Each row is a point on a landscape with many peaks, with its height.
A climber steps from a point to the highest of its 4 nearest points, and stops where none of them is higher. Distance is the straight distance between rows; heights are no part of it.
Q656: 2,28,41,-9,4,13,36,-4,45,13,-18,22  (h 4.71)
Q123: 20,70,40,18,-8,-10,7,25,21,23,-44,-12  (h 6.40)
Q332: 20,-26,40,16,3,-37,-22,-18,51,-5,-42,8  (h 4.77)
Q517: 11,53,35,8,-1,9,24,5,34,19,-30,13  (h 6.04)
Q713: -53,26,-37,-10,-31,30,15,6,-53,2,24,-5  (h 6.45)
Q17: -9,-70,-8,-6,-16,-11,-38,-19,-38,-5,18,-18  (h 1.08)
Q843: -13,-49,-2,-20,-6,9,-12,-18,-6,-2,31,-7  (h 2.33)
Q782: 10,-30,30,-11,18,-2,18,-16,53,-7,7,24  (h 2.72)
Q595: 19,-39,28,-2,19,-15,-12,-18,43,-2,-16,14  (h 3.74)
Q976: 33,-10,-26,19,26,-31,-44,3,-11,-15,-14,-19  (h 6.50)
Q924: 18,-58,31,-11,16,-17,-6,-16,35,-7,8,14  (h 3.21)
Q874: 9,-8,26,-6,18,-2,11,-10,43,-4,-9,18  (h 2.82)
Q854: 21,54,-38,17,25,8,-6,22,-30,-2,-3,-14  (h 5.87)
Q908: 3,-49,37,-26,18,8,27,-23,51,-3,24,31  (h 2.32)
Q818: 8,2,-40,9,-2,0,-22,4,-29,-7,7,-19  (h 6.51)
Q925: 1,43,3,-1,26,29,31,5,16,11,7,11  (h 5.48)
Q501: 25,32,9,29,16,-18,-10,9,22,5,-28,5  (h 6.44)
Q379: -30,-25,2,-49,2,40,52,-24,16,-3,47,20  (h 5.44)
Q708: -36,-52,1,-42,-20,36,34,-18,-11,5,39,12  (h 4.01)
Q441: -20,-80,4,-16,-17,0,-19,-20,-29,0,32,-8  (h 2.83)
Q539: -44,6,-24,-26,-12,40,28,0,-22,10,33,6  (h 6.06)
Q766: -2,-15,-15,-4,15,4,-14,-13,-7,-7,12,-6  (h 5.24)
Q59: 30,-1,21,26,4,-32,-21,1,36,-4,-36,1  (h 5.80)
Q721: 43,-11,-21,38,15,-51,-66,10,-8,-26,-34,-25  (h 4.93)
Q54: 1,61,29,-5,15,20,44,17,28,15,-9,22  (h 5.02)
Q408: -51,-69,-13,-10,-51,-9,-14,6,-52,8,24,7  (h 4.21)
Q538: -40,-44,-4,-29,-15,15,10,-11,-21,3,38,2  (h 7.00)
Q821: 36,21,-36,30,16,-25,-28,13,-16,-15,-18,-15  (h 7.04)
Q275: 21,40,-59,25,5,0,-32,18,-42,-11,-3,-27  (h 6.49)
Q440: 12,-6,-35,10,13,-10,-40,-2,-27,-13,2,-17  (h 7.21)
Q93: 11,-48,-36,11,-8,-32,-56,-7,-46,-23,7,-33  (h 0.16)
Q990: 17,-12,54,6,-16,-15,11,-16,61,11,-36,11  (h 5.38)
Q153: 16,41,68,1,-23,8,36,-3,52,27,-49,-4  (h 4.45)
Q724: -38,30,-66,2,-41,-2,1,26,-79,-5,9,-21  (h 4.98)
Q19: 0,15,15,-13,24,27,39,-9,42,3,8,27  (h 3.89)
Q946: -36,12,-11,-35,7,47,44,-15,2,4,37,15  (h 6.47)
Q668: -9,43,-52,9,-9,16,-9,12,-67,-1,17,-27  (h 4.22)
Q700: 40,-28,-7,30,16,-43,-56,-6,9,-23,-21,-8  (h 3.78)
Q225: 14,-62,1,-2,18,-20,-35,-19,9,-12,12,2  (h 1.82)
Q930: 13,-33,77,-10,-25,-20,28,-27,87,-5,-33,17  (h 6.87)
Q486: -39,-16,-47,11,-40,-10,-21,14,-70,-2,12,-20  (h 7.24)
Q532: -13,61,12,-15,26,43,62,12,18,21,23,24  (h 6.59)
Q28: -30,52,-11,-24,17,56,59,2,-3,8,43,21  (h 6.98)
Q968: 5,48,3,5,26,12,14,12,8,9,-5,12  (h 6.00)
Q274: -40,-23,-31,-13,-36,6,-8,3,-53,-2,17,-11  (h 4.65)
Q720: -9,-35,-42,7,-27,-18,-44,3,-59,-12,10,-32  (h 2.80)
Q563: -51,-59,-24,-1,-53,-29,-28,21,-76,-4,13,-2  (h 7.23)
Q888: -14,-61,25,-44,3,28,33,-34,19,-4,52,22  (h 3.46)
Q130: 33,-39,28,21,7,-47,-37,-8,39,-9,-32,1  (h 4.25)
Q122: 45,60,-24,48,12,-34,-30,42,-10,-6,-45,-17  (h 6.83)
Q686: 32,70,15,28,11,-12,0,35,1,5,-36,-2  (h 6.62)
Q401: -22,25,-28,-6,6,20,6,-2,-24,-5,23,-7  (h 5.37)
Q871: 15,57,21,14,7,4,13,27,21,10,-35,5  (h 6.43)
Q76: 11,57,61,7,-22,12,36,9,34,36,-43,-17  (h 5.53)
Q638: 5,47,-22,3,23,9,6,12,-8,5,5,6  (h 5.58)

Call two points neighbours if one is among the 4 nearest of the other. Go from one point of each pair to the other, from neighbour to neighbour, staying as high as possible. Name the lowest point that can't be avoided.
Q28 / Q440 | Q925
Q930 / Q538 | Q332
Q28 / Q486 | Q724
Q713 / Q538 | Q539

Two climbers start at each pair of points below. Name the first point that both come to, or write never.
Q332 / Q225 | Q440
Q408 / Q638 | never
Q275 / Q123 | Q821
